Each scene shows the same named points in several views. A view is turned or mirrored, and shifted as a whole, has a little noise and may leave points out.
(in the rows, 128 means zero)

Scene 1
View 1
K_885: [116 161 111 123 180  81 149 113 110 150  93  71 124 134 127  99 132 119
 156 120 152]
K_783: [102 122 111 103 161 112  83 132 152 136 114 113 141 106 123 108  95  82
 114 101 129]
K_515: [ 98  94 115 103 106 163  95 106 180 182 131 156 121 139 125 102 110  96
 124 117 152]
K_289: [105 141 103 110 169  90 118 122 122 149 113  98 135 129  99  95 126 101
 136 101 144]
K_286: [104 128 112  98 166 112  85 125 155 135 104 103 134 102 132 101  92  88
 121  91 127]
K_56: [ 84 103 105  89 138 134  88 108 174 166 118 146 123 107 106  90 100  81
 121  74 120]
K_262: [113  99 126 112 112 171  82 138 175 161 130 150 137 144 149 122  97  84
 108 153 167]
K_93: [108 141 109 118 157 106 133  98 136 157 103 100 122 132 129  93 124 112
 151 106 139]
K_107: [119 124 116 132 110 146 109 144 136 170 146 142 142 179 121 123 137 101
 118 173 195]
K_123: [106 121 102 106 135 125  85 152 142 148 136 129 144 134 102 118 116  83
 104 128 163]
K_933: [121 150 110 127 154 104 115 148 116 145 126 101 149 153 112 118 134 100
 125 148 173]
K_893: [121 150 123 125 173 102 141 105 133 150  87  73 121 125 160 104 111 116
 156 127 144]
K_953: [103 115 112 124 109 142 134  99 150 193 133 150 115 172 112  99 140 119
 142 136 169]
View 2
K_286: [116 144 143 112 143 108 111 158  86 137 156 139 142 120 121 139 141 133
 133 135 121]
K_893: [128 114 128 146 150 122 134 148 118 139 149 137 116  96 135 123 108 133
 128 123 128]
K_885: [133 110 120 141 147 109 137 157 115 129 145 142 111  81  95 141 121 125
 121 101 118]
K_933: [110 143  99 100 134 109 115 127 126 110 152 144 136  91  85 147 159 159
 143  93  89]
K_289: [115 136 130 109 133 101 117 158 100 123 146 151 127 103  96 134 147 130
 123 114 119]
K_56: [ 92 161 176  94 132  98  99 172  55 134 157 151 155 162 166 101 153 127
 130 174 144]
K_262: [ 85 165 108  89 142 126 103  87 129 112 173 133 173 143 161 112 156 192
 175 142  94]
K_953: [ 87 149 124 101 114 109 118 130 126 105 156 151 137 127 159  83 150 165
 145 131 124]
K_107: [ 86 158  80  85 113 116 114  95 157  86 162 151 143 106 128 100 161 197
 166  98  90]
K_123: [ 94 172 122  75 128 103  98 123 100 110 159 151 163 129 109 133 176 164
 154 122  94]
K_93: [119 125 132 126 140 112 125 153 111 126 148 144 121 108 125 120 126 136
 127 124 129]
K_515: [ 81 160 127  92 124 116 105 118 112 108 164 144 158 154 180  81 152 176
 155 150 128]
K_783: [111 155 143 107 152 110 102 143  79 138 160 133 162 137 121 145 151 141
 145 150 115]
View 3
K_286: [157 169  96 122 185 156 119 130  73  70 142 109 142 152 167 151 153 141
 111 149 116]
K_93: [151 176  98 113 185 170 114 133  84  81 159 104 132 150 143 131 150 158
 120 137 122]
K_953: [150 152 115  84 166 147 123 127 124 128 133  95  80 138 115 136 116 133
 129 162 139]
K_933: [171 189 101 134 127 168 152 157 114  85 127  85 138 130 156 129 125 152
 111 166 128]
K_123: [171 162  96 121 153 145 148 132 100  86 104  97 123 135 173 164 122 109
 102 185 127]
K_515: [165 135 103  80 188 118 117 116  89 110 118 115  81 151 133 171 117 103
 120 176 122]
K_893: [150 178 102 110 179 163 106 139  77  77 168 101 138 162 125 111 150 177
 128 130 110]
K_107: [180 164 109 103 117 136 159 146 131 118 101  85  95 131 124 136  94 135
 124 181 128]
K_56: [153 141  97  99 214 136 107 101  68  86 134 124 107 151 168 184 150 100
 103 168 127]
K_262: [187 147  98  97 148  99 144 125  83 101  88 112  99 155 138 165  93 118
 125 193 101]
View 4
K_515: [103 148 151 165  65 101 159 125 154 149 121 125 196 114 102 164 132  52
 120 154  90]
K_933: [138 117 131 143 119 145 130 125 167 151 101 166 137  90 119 145  96 128
 128 138 128]
K_107: [126 155 124 178 101 164 148 140 179 143 130 150 152  80 117 162 106  98
 109 125  80]
K_893: [112  69 113 156 102 106 162 112 192 146  65 148 173 108 105 141 128  84
 131 151 182]
K_289: [135  90 145 134  89 117 138 110 155 147  67 163 147 113 107 140 106 111
 148 162 148]
K_783: [121 118 159 121  93  76 130 111 144 159 104 146 181 126 122 146 114  96
 140 161 150]
K_93: [124 103 142 151  72 118 155 115 165 142  68 150 154 109 103 146 117  87
 138 162 135]
K_286: [124  99 150 134  92  91 139 105 156 153  85 148 171 118 112 144 114  95
 143 163 158]
K_885: [126  61 116 141 112 125 148 111 191 146  55 163 147 102 109 133 112 112
 132 152 182]
K_123: [134 146 162 132  94 111 127 126 137 154 119 148 158 109 120 153 100 104
 133 154 102]
K_56: [110 128 172 134  52  70 145 113 129 155  96 130 189 136  99 155 128  60
 137 181 122]
K_262: [107 169 146 161  99 107 146 132 163 156 154 129 200 104 125 168 127  75
 115 133  93]
K_953: [112 127 126 184  60 140 172 133 184 140  92 141 165  93  90 163 127  67
 113 146  92]
View 5
K_56: [104 134 151  93  77  80 159 128 129 115 159 137  99 142 227 125 133 170
 178 156 171]
K_93: [124 144 156 133 112  90 144 124 138 111 140 144 118 154 151  91 102 169
 133 123 185]
K_107: [ 94 105  92 110 141 116  92 134 132 113 176 134 109 107 130 156  73 142
 121 145 138]
K_885: [132 159 161 154 135  97 147 116 138 106 141 142 110 169 119  74  95 165
 111 105 183]
K_289: [119 155 159 121 121  96 148 117 124  97 162 128  96 163 155  91 114 165
 124 125 170]
K_933: [107 148 125 135 148 108 123 116 122 106 177 120  84 145 125 112  93 147
 116 122 146]
K_262: [ 91 107  88 126 116  98 117 133 130 138 163 138  97 104 183 169  90 145
 181 156 143]
K_286: [115 154 153 137 112  86 161 120 128 110 151 131  94 158 177 102 114 168
 156 129 170]
K_783: [105 142 142 124 115  92 147 123 122 118 160 127  92 143 178 112 110 162
 159 136 163]
K_123: [ 89 140 121 106 122 103 129 125 116 110 184 119  75 132 175 132 113 145
 144 147 138]
K_893: [133 144 159 156 117  83 150 122 148 119 126 157 125 161 137  88  91 171
 137 115 201]
K_953: [111  99 121  88 106 103 108 144 147 108 158 151 148 118 151 134  85 167
 123 148 170]

Which points are out of place in each view (at most two, in the order of its rows)? Write none if all are in place.
view 1 | K_286, K_893
view 2 | K_56, K_953
view 3 | none
view 4 | K_93
view 5 | K_783

Scene 2
View 1
K_904: [125 109 109 130 124 137 113 134 128  98  93 127 126 150 113  81 119  89
 102 141 115]
K_298: [125 138 125 127  81 122  73 153 138 101 116 110 113 152 102  66 159 110
 116 105  99]
K_268: [134 103 119 127 106 125 118 145 130 112  95 114 122 130 134  86 100  85
  85 124 142]
K_865: [122 121 119 120  80 149  76 158 132  81 129 129 107 155  87  64 171 111
 137 114  89]
K_315: [137 146 143 145 105  82  87 132 118 123  81  95 124 141 136  95 124 106
  62 111 123]
K_862: [129 131 129 152 132 115  97 114 113 101  82 111 122 155 115  93 125  96
  81 130  96]
K_171: [103 160 120 141 113 134  45 129 122  69 111 120 108 196  50  58 214 133
 148 125  16]
K_193: [119 110 109 122 105 151 103 150 131  87 111 132 121 155  98  68 142  95
 119 134 103]
K_311: [128  98 119 137 126 156 114 128 113  84  98 135 112 144  98  88 124  84
 115 137  99]
K_348: [124 104 111 128 118 134 115 143 131 101  97 127 125 145 119  85 113  87
  94 137 122]
K_54: [140 111 142 152 107 162 100 128 104  78 110 130 101 130  93  96 145  98
 125 119  88]
K_25: [141 138 137 116  24 155  57 186 141  96 152 116  96 130 100  58 183 117
 147  75 110]
K_751: [158 138 162 158 103 120  90 125 100 106  91 102 109 110 130 109 121  96
  84 100 115]
K_255: [145  90 132 145 118 143 130 136 113 106  89 126 118 113 134 100  82  77
  82 127 148]
K_578: [ 99 123  83 115 124 119  90 143 147  97  95 128 134 192  90  56 152 106
 109 150  83]
K_869: [119 122 122 150 142 126  98 116 116  94  83 120 121 160  96  86 132 101
  96 139  80]
View 2
K_25: [165 119 198  57 106 151 169 106 116  73 163 126  68 131  78  73  77 163
 106 108 143]
K_54: [146 135 119  94 101 118 143 159 112 128 128 173  95 124  99  88 137 159
 122 113 157]
K_862: [127  99 128 119 122 103 119 177 105 181 134 130  72 100  81 109  90 134
 126 117 148]
K_311: [132 106 110  85  92 120 124 179 119 151 132 176 110 119 107 110 143 134
 106 128 160]
K_751: [142 104  95 131 101  99 112 138 110 164 134 153  87 109  63  95 102 154
 138  90 132]
K_869: [122 117 126 102 116 110 127 197 103 176 118 160  88 105 106 105 122 133
 115 133 163]
K_268: [139  66  99  96  91 114  99 162 129 153 158 154 104 107  69 126 106 126
  99 118 140]
K_171: [124 154 216  60 145 143 174 188  83 138 114 118  56 116 130  76  94 144
 115 151 179]
K_255: [143  70  66 107  80 106  93 164 140 158 153 179 119 108  71 127 127 131
 105 109 137]
K_298: [138 106 164  80 120 129 142 161 105 137 145 126  72 114  85  96  84 143
 109 125 151]
K_315: [130  83 116 130 125  97 107 164 105 183 145 126  72  95  59 110  70 128
 124 110 137]
K_904: [132  93 112  88 108 119 112 187 123 155 139 162 101 102  95 122 120 125
  99 137 158]
K_578: [116 101 167  63 127 133 137 215 110 164 134 133  86 104 120 118 100 118
  92 161 169]
K_348: [131  87 114  85  99 121 116 181 127 152 147 162 103 107  92 124 115 125
  98 131 150]
View 3
K_751: [126  73 119 161 113 100 131 148 123  97 120 185 157  96 119 115 123 180
 113 150 140]
K_171: [177 100 166 133 125 154  86  70 163 142 125  96  88 133 105 180 140 125
 165 190 162]
K_193: [143 114 148 131 118 141 157 108 136  91 123 116 117  94 124 134 114 129
 127 145 152]
K_865: [150 111 147 140 127 150 120  81 124 120 102 110 120 105 120 154 126 130
 140 146 148]
K_578: [163 120 163 142 118 154 145 108 180  95 152  97  96 108 125 133 118 122
 139 176 162]
K_862: [142  78 139 140 108 108 140 143 163  87 155 159 120 102 117 118 121 153
 124 167 158]
K_904: [138 107 143 135 110 123 166 135 155  77 143 135 118  94 118 115 108 134
 121 151 158]
K_298: [152 107 140 167 118 145 114 100 138 121 115 126 134 112 125 133 126 142
 136 163 143]
K_54: [131  77 144 114 116 113 139 117 111  98 107 144 117  98 109 148 123 142
 127 135 153]
K_255: [112  99 126 141 108 111 185 162 126  54 136 163 144  71 131  94 104 154
  97 126 148]
K_268: [128 120 129 168 112 124 168 145 137  75 134 145 148  81 136  90 104 147
 106 144 145]
K_311: [132  98 147 113 111 119 167 127 129  72 132 137 114  87 113 128 111 131
 118 138 162]
K_348: [137 111 139 145 112 125 172 133 145  74 144 132 125  88 125 106 107 139
 116 145 155]
K_25: [134 122 119 193 133 162  90  59  71 153  45 116 174 102 133 153 138 154
 133 124 122]
K_315: [139  84 118 184 113 112 111 139 152 116 137 180 159 113 126 109 130 182
 123 173 137]
K_869: [146  84 150 121 110 115 145 137 165  87 151 145 106 103 107 129 126 138
 130 165 165]
View 4
K_193: [129 112 151  92 100 133 126 137 161 151 133 149 153 130 126 135 141 140
 142 146 125]
K_25: [153 143 136 115  98  78 206 119 196 175 129 207 149  88 114 106 129 100
 122 140 107]
K_268: [149 114 135 103 145 136 120 106 136 168 116 147 118 151 110 149 175 161
 173 153 103]
K_865: [129 127 151  96  85 108 156 137 175 157 139 166 156 113 131 120 126 115
 125 145 124]
K_904: [123 111 154  92 113 145 107 125 139 154 130 128 134 152 124 146 154 148
 148 152 118]
K_578: [125 106 177  99  97 118 103 138 184 120 165 128 167 151 157 152 159 127
 137 144 118]
K_54: [107 127 141  92  92 137 144 124 119 180 116 140 126 124 120 116 123 131
 122 152 133]
K_862: [106 122 160 108 117 137 116 104 126 158 134 109 112 157 143 146 170 134
 133 150 121]
K_348: [128 108 147  91 126 142 106 125 143 152 126 135 134 146 118 144 162 152
 159 153 113]
K_171: [104 132 184 114  57  92 161 135 202 132 175 131 172 123 182 120 135  82
  89 136 132]
K_751: [116 143 137 122 133 127 147  83 107 187 113 127  88 144 116 130 171 137
 136 150 109]
K_255: [136 110 127  93 144 162 105 108 104 178  95 135 109 153  89 142 160 171
 175 157 114]
K_869: [100 123 160  97 101 141 110 120 128 152 136 107 124 157 147 136 153 131
 127 149 131]
K_315: [127 138 159 127 141 112 134  74 131 170 137 120  94 165 140 153 204 131
 143 149 101]
View 5
K_298: [154 108 117 122 150  89  98 112 106 165 120 179 152 111 141 162 168 175
 145 136 141]
K_311: [148  80 142 134 152 110 118 130 110 125 157 148 124 120 123 122 135 132
 114 131 128]
K_25: [144  95 103 156 124  49  66  88 105 173 139 172 155 122 186 207 170 198
 163  89 142]
K_578: [184 109 113 130 152 139 109 128 117 133 103 174 141  90 132 132 162 176
 132 164 123]
K_904: [148  94 145 132 154 114 115 125 124 136 130 157 136 111 109 116 147 136
 113 141 129]
K_255: [112  87 182 133 147  86 114 122 139 145 146 136 140 131  94 103 136 103
  92 116 148]
K_315: [125 125 164  94 165  77 112 113 122 180 103 186 166 118  79 133 172 125
 129 151 149]
K_865: [162  88  99 146 142  91  88 114 100 144 138 164 136 113 163 172 154 182
 147 124 126]
K_268: [125 101 175 134 139  90 105 113 144 153 120 145 148 116 106 119 153 129
 106 123 147]
K_751: [108 106 156 100 164  60 106 112  98 178 156 174 152 138  89 148 152 106
 128 117 146]
K_193: [157  90 129 140 147 109 104 125 113 135 136 154 131 110 141 136 150 158
 121 132 130]
K_348: [144  92 155 134 144 109 112 121 130 140 127 149 134 114 113 120 150 135
 112 132 140]
K_54: [138  81 124 125 160  90 109 120  91 144 174 169 126 133 132 151 137 134
 129 120 123]
K_171: [199 113  57 113 168 113 102 127  75 149 126 198 133  98 163 178 168 203
 173 161 109]
K_862: [143 108 143 102 169 103 118 130 104 150 136 178 143 119  96 126 153 123
 124 150 132]
View 6
K_348: [116 134 115 101 159 123 101 167 138 130 149 129 116 147 115  98 103 157
 139 131  85]
K_54: [114 140 127 101 165 121 149 125 120 153 144 108  95 134 133  89 127 159
  98 125 117]
K_862: [106 125 111 118 128 124 108 140 121 143 137 143  85 149  99 104  97 145
 127 113 100]
K_25: [ 44 146 125  98 203  98 205 140 172 143 118 111 122  98 175 141 144 136
 131 152 115]
K_268: [105 122 104  99 162 109  90 183 134 110 138 138 117 164 121 104 118 154
 141 140  87]
K_869: [115 133 120 115 129 132 115 133 127 155 147 135  90 136  98  97  85 155
 124 109  93]
K_311: [132 138 129  97 159 129 114 147 125 142 153 113 105 134 122  85 106 168
 118 124  88]
K_298: [ 65 139 116 114 163 115 159 143 158 149 125 136 107 114 128 132 108 144
 142 129 100]
K_193: [107 143 129  99 160 129 134 152 149 147 151 116 120 123 129 102 100 158
 136 128  83]
K_255: [132 112 108  90 167 103  74 186 114 102 144 120 110 180 119  83 126 166
 123 140  94]
K_578: [ 94 153 128 118 130 150 135 147 163 164 154 135 120 104 113 116  58 151
 158 114  64]
K_865: [ 85 151 131 100 172 123 178 129 159 159 139 114 120 101 146 116 112 152
 131 129  94]
K_315: [ 69 112  84 125 137  97 104 158 129 117 111 168  84 161  95 123 108 131
 141 126 103]
K_904: [121 137 118 105 148 132 104 160 135 136 148 131 110 142 113  99  94 160
 138 124  79]
K_171: [ 58 163 139 128 131 141 201  93 169 199 141 135 103  71 120 135  77 139
 134 106  99]

Which points are out of place in each view (at most two, in the order of its rows)? Write none if all are in place.
view 1 | K_171
view 2 | K_862
view 3 | K_25, K_315
view 4 | none
view 5 | none
view 6 | none

Scene 3
View 1
K_51: [143 124 188  97 126  99 140 108 104 155 180 127 112 124 115 166 155 178
 235 176 151]
K_374: [118 105 121 166 137 157  77 109 100 128 123 105 172 128 121 132 120  77
 156 104 148]
K_312: [120 135 194  72 116 103 121 113  88 135 169 171 103 139  97 166 137 220
 206 152 180]
K_547: [167 143 179 148 144 109 111  83 109 100 186 128 130 147 129 143 112 181
 175  88 151]
K_654: [ 67  97 106 127 116 184  50 139  70 150  84 139 171 137  89 146 124  72
 134 116 177]
K_263: [108 130 161 106 122 124  88 114  80 127 141 167 129 155  91 157 115 188
 164 114 189]
K_725: [118 117 181  75 122 127 129 119 108 141 186 149 100 114 135 151 160 150
 224 169 147]
K_475: [132  89 141 154 133 152 119 118 119 163 143  73 157  95 145 144 161  51
 229 171 115]
K_339: [ 90  93 113 145 118 176  66 135  81 156  87 110 174 125  91 145 132  69
 162 134 169]
K_479: [123 117 147 141 132 138  97 114  97 135 131 117 154 132 110 142 129 119
 176 123 153]
K_10: [112 121 153 121 137 152  91 104 113 110 171 143 121 132 145 130 131 105
 169 105 137]
K_544: [ 93 126 180  66 123 137 109 122 101 119 183 183  88 137 130 155 145 160
 189 141 163]
View 2
K_339: [142  92 196  82 139 111 138  91 107 141 145 107 134  36  69 118 108 170
  78 124  92]
K_374: [111  94 157 134 150 111 153  97 105 111 139  81 126  46  86 115 106 159
 104 110  88]
K_654: [122  95 206  67 167 114 150  92 105 154 135 111 133  42  54 119  96 163
  59 134 120]
K_547: [ 64 144  74 167 134 155 151 113  93  76 141  92 138  95 142 150  97 110
 146 128 134]
K_725: [122 129  73 127  86 182 135 130 128  90 168 163 167  97 120  89 114  99
 112 183 118]
K_51: [101 157  54 141  76 190 118 135 120  76 172 169 167 104 159 138 109  93
 135 175 127]
K_263: [ 77 142 121  90 141 161 144 109 101 118 142 138 148  83 120 165  89 114
 101 158 160]
K_10: [100  99 137 143 153 134 159 104 112 108 137  85 130  69  85  95 104 137
 109 129 109]
K_544: [ 92 129  92 110 119 191 151 128 121 107 156 157 161 113 112  99  94  82
  94 187 157]
K_479: [117 122 133 121 133 133 139 109 105 107 150 112 142  63 106 128 106 143
 109 135 106]
K_475: [169  89 123 159  84 119 136 121 127  85 171 112 143  42  90  66 135 166
 122 132  40]
K_312: [ 91 169  81  71  90 203 119 130 114 110 166 197 174 107 155 167  96  87
 102 195 181]
View 3
K_547: [ 81 133  87  23 127 130 148 107 166 101  93 106 118 139 134 112 178 122
 124 116 138]
K_725: [116 102  98  35 183 142 130 104  78 154 149 104 126  86 132 114 151 119
  53 124 130]
K_51: [126 110  62  26 197 142 138  96  87 151 134 109 100  94 141  93 170 139
  97 127 135]
K_10: [104 100 142  99 114 114 136 136 162 101 120 116 121 113  89 124 133 131
 124 149 122]
K_479: [118 105 110  93 141 112 136 131 151 120 117 120  96 114  92 113 143 143
 141 154 121]
K_654: [141  78 134 153 109 105 128 153 175 103 109 138  80 108  66 121 127 169
 201 186 100]
K_263: [129  74  56  66 126 144 144 116 135  94  99 140 111  95 138 114 177 145
 179 136 107]
K_312: [138  77  21  30 169 156 148 101 100 121 121 135 117  77 164 104 191 143
 144 120 114]
View 4
K_374: [166  76 166 132 152 117 192 141  91  82 122 138 134 149 106 118 128 122
 146 144  99]
K_725: [112  99 168 126 137 163  81 103 124 121 170 105 152  83 185  97 117  98
 175 124 171]
K_547: [122  78 139 126 166  72 128 166 128  91 120  96 140  61 132 126 127 112
 153 154 178]
K_339: [199  84 170 150 145 167 201 110  81  62 152 141 130 166 125 105 111 131
 157 141  71]
K_479: [160  82 158 138 152 129 156 132 106  82 144 115 131 114 132 115 122 119
 158 139 126]
K_10: [152  73 168 123 144 120 165 145 108 103 121 141 142 143 132 124 120 110
 149 153 123]
K_51: [110 107 155 140 151 156  79 102 122  91 174  70 130  56 174  90 129 111
 181 112 177]
K_475: [102 119 191 115 130 146 144 112  73  95 146 118 125 149 116  77 169 125
 157  76  90]
K_263: [191  67 142 151 167 140 135 125 135  75 155 105 140  70 168 128  80 114
 166 181 170]
K_544: [120  87 171 124 135 164  73 109 141 142 165 124 167  77 200 106 106  80
 171 146 192]
K_312: [155  89 145 156 163 155  85 104 144  92 180  80 147  36 198 111  88 108
 175 162 196]

Which points are out of place in each view (at most two, in the order of its rows)? Write none if all are in place.
view 1 | K_10
view 2 | K_51, K_312
view 3 | K_725, K_654
view 4 | K_544

Scene 4
View 1
K_165: [143 176 104 151 116 115  86 150 147 141 110 128  87  76 123 168 132 148
  93 132 176]
K_553: [103 166 125 151 135 113  88 198 167 120 102 148  90 121 128 164 131 149
 118 154 143]
K_668: [144 175 120 149 136 113 110 142 158 136 107 123 104 103 112 159 140 133
 102 125 154]
K_420: [116 196 105 134 125 127 101 151 151 126 123 103  98  83  99 149 125 129
  94 142 194]
K_860: [115 167 130 150 144 106  95 185 169 125 104 146  98 124 125 158 136 141
 116 143 135]
K_791: [147 174 121 145 145  99 114 144 178 153 133 136 110 109 118 158 144 119
 112 116 140]
K_879: [147 190 112 151 125 129 114 125 140 129  97 102 100  89  96 148 135 135
  86 132 175]
K_736: [137 185 100 131 130  95  93 148 171 163 161 129 105  79 125 162 127 112
 113 116 181]
K_411: [141 183 102 141 124 104 100 141 163 152 132 121 103  80 116 163 132 124
 101 122 178]
K_777: [143 176 121 160 127 130 109 144 140 117  75 116  95 101 104 158 139 155
  85 141 157]
K_484: [103 196 119 137 142 129 117 155 159 108 110  96 106 113  83 134 130 123
 102 154 174]
K_121: [134 190 130 133 169 110 138 130 190 135 141 107 130 133  86 137 147  90
 118 126 138]
K_744: [101 205 115 122 151 119 119 148 177 123 149  96 117 106  84 132 128  96
 116 139 185]
View 2
K_879: [135 157 112 123 161 121 126 127 140  52 119 139 103 102 129 156 135 118
  96 138 136]
K_860: [129 169 125 111 162  82 140  75  87  92 124 121  85 119 148 160 136 125
  58 169 151]
K_668: [133 161 121 108 162 104 137 118 117  67 118 122  95 114 139 163 140 129
  88 153 152]
K_420: [127 164 123 138 167 135 135 104 129  84 135 144 119 115 120 168 138 128
  93 141 119]
K_736: [123 142 132 116 164 131 167 124  98 101 132 105 124 132 125 188 155 155
 106 153 144]
K_777: [136 160 116 123 163 113 126 107 131  60 122 145  97 105 133 157 128 112
  84 148 135]
K_121: [120 214 136  82 152  95 133 117 148  75 138 112 128 139 140 161 167 160
  86 148 174]
K_791: [129 163 132  90 158  98 148 123 106  83 123 106 106 128 142 172 152 146
  87 160 172]
K_553: [134 179 121 110 159  70 132  62  89  93 122 129  76 115 152 152 127 113
  43 175 152]
K_484: [123 200 125 130 162 115 120  84 145  81 141 148 117 119 123 155 147 124
  75 145 131]
K_744: [114 204 135 118 161 127 131  96 145  95 155 134 143 137 117 170 161 148
  90 140 136]
View 3
K_744: [107 140 127 155 144  98 128 120 131  99 170  85 135 148 117  99  92 140
 154 135 137]
K_553: [144 159 100 111 128 150 138 125 114 100 117 113 133 133  95  88 136 150
  87 118 115]
K_879: [113 168 127 125 162 139 128 104 121 146 123  69 129 128 123 103 113 118
 128 158 151]
K_777: [120 169 129 121 157 142 126 114 120 141 118  90 137 119 115 100 114 126
 111 152 146]
K_668: [114 161 125 125 153 124 122 126 115 132 110 116 132 114 115 102 102 139
 107 128 141]
K_860: [137 157 103 119 131 142 127 129 115 100 119 123 137 125  98  93 121 155
  90 116 116]
K_165: [113 163 110 103 161 132 140 119 114 143 100 105 119 129 131 101 121 127
 116 122 154]
K_121: [105 146 141 171 146  89  98 139 131  95 155 122 154 113 100 105  67 159
 121 127 128]
K_411: [100 150 116 119 161 105 134 126 120 134 112 112 117 132 135 108 104 131
 133 115 159]
K_736: [ 95 142 107 117 159  86 140 133 123 119 120 127 117 141 135 104 103 139
 142  93 157]
K_420: [112 154 120 125 157 123 138 112 123 124 139  79 122 145 127  99 116 121
 144 138 149]
View 4
K_165: [146 105 114 135 153 120 143 153 119 154 136 138 128 147 101 156 137 138
 135  96 169]
K_420: [161 118 120 148 167 109 138 150 113 161 183 133 122 132 127 138 141 143
 131 103 180]
K_791: [167  97  93 128 130 131 142 146 161 155 169 114 146 165 117 141 142 139
 150 119 130]
K_860: [153  81 109 138 135 156 128 120 159 148 172 139 145 144  83 121 139 137
 133 107 144]
K_553: [145  78 118 145 138 161 124 116 152 144 175 152 140 134  76 116 142 139
 123 105 150]
K_736: [160 110 107 131 141  95 141 180 149 156 162 109 138 154 122 155 155 147
 110 128 148]
K_484: [169 114 115 157 166 123 133 123 127 165 212 135 123 129 134 113 137 141
 150 102 166]
K_668: [160 102  99 133 144 131 142 138 139 154 161 129 132 163 114 143 135 135
 155 100 151]
K_121: [188 112  83 139 137 125 143 129 169 165 219  99 141 165 157 119 140 136
 168 128 128]
K_879: [161 116 103 143 167 121 146 135 107 161 161 135 120 152 127 147 129 133
 172  89 177]
K_411: [155 112 105 131 146 106 144 166 130 157 149 120 132 153 120 160 146 143
 132 111 159]
K_744: [180 123 108 151 159  99 129 145 143 167 223 111 133 132 150 120 150 149
 134 126 159]
K_777: [158 110 106 142 165 131 140 127 114 157 166 142 122 146 115 140 129 134
 162  87 177]
View 5
K_879: [166 115 120 111  99 133 114  63 126 127 123 109 160  99 119 152 125 132
 129 158  99]
K_736: [166 137 127 125 136 123 135 104 104 165 179 138 130 101 113 162 103 137
 119 164 114]
K_411: [167 124 129 117 123 125 121  89 114 148 157 129 141 104 118 158 112 136
 128 162 105]
K_121: [175 137  67 140 105 118 168  70 100 157 125 110 140 109 123 158 121 113
  83 173 156]
K_860: [197 148 131 105 127 120 146  92 102 116  98 129 110 126 130 146 122 161
  94 169 125]
K_420: [164 137 131 128 125 136 125  63 113 127 146 101 151  82 117 153 122 157
 113 164  95]
K_744: [160 162  95 156 133 131 171  55  98 151 156  88 140  75 117 157 124 154
  67 179 129]
K_668: [181 125 116 107 110 121 130  84 114 131 118 127 138 114 122 150 119 135
 118 162 119]
K_553: [198 157 142  97 134 123 145  91 101 104  96 128 107 122 129 142 124 177
  96 172 113]
K_484: [167 145 106 132 116 136 145  47 111 117 122  85 149  84 123 149 131 156
  92 169 111]
K_791: [179 130 103 115 116 112 146 100 103 153 134 141 123 121 123 156 111 124
 110 166 136]
K_165: [173 123 146 102 121 129 108  93 118 128 138 131 141 110 118 153 113 150
 138 157  91]
K_777: [173 122 125 106 104 131 118  67 121 115 113 109 148 102 121 148 127 147
 125 158 100]
View 6
K_411: [115 138 139 128 174 153 101 130 118 121 139 144 147  97 143 139 124 124
 126 139 125]
K_791: [108  69 147 118 161 125 125 129 128 112 139 137 134 110 148 148 153 121
 148 127 140]
K_744: [ 89 121 137 126 128 112 132 145 157 100 112 163 137 107 124 140 142 117
 116 164 100]
K_736: [ 94 116 130 122 172 137 121 128 121 139 138 142 131 113 164 163 140 128
 117 142 138]
K_121: [ 98  66 154 111 133 106 146 129 160  89 122 153 122 107 122 135 173 115
 144 158 122]
K_553: [117  72 136 127 143 117  99 146 115 100 102 142 178 115 154 140 108 115
 159  82 107]
K_879: [130 128 153 118 164 151  98 132 126  92 140 151 147  85 113 115 136 118
 146 136 120]
K_860: [118  65 141 120 145 117 106 144 124 100 109 137 167 115 154 137 119 118
 158  90 121]
K_777: [133 122 150 120 158 148  95 135 125  91 129 148 160  90 121 115 128 118
 149 124 116]
K_484: [111 117 149 124 130 119 109 147 145  81 111 161 156 103 117 122 127 115
 137 140  93]
K_165: [127 125 141 126 178 155  93 130 108 115 141 134 156  95 147 135 120 123
 139 117 130]
K_668: [124  95 147 119 165 139 109 126 123 103 132 143 148  98 136 131 140 116
 154 121 128]
K_420: [112 143 137 126 152 139 103 141 133 105 123 153 155 100 131 129 120 121
 127 143 104]

Which points are out of place in each view (at most two, in the order of its rows)? Write none if all are in place.
view 1 | K_777
view 2 | K_553
view 3 | K_879
view 4 | none
view 5 | K_744
view 6 | K_411
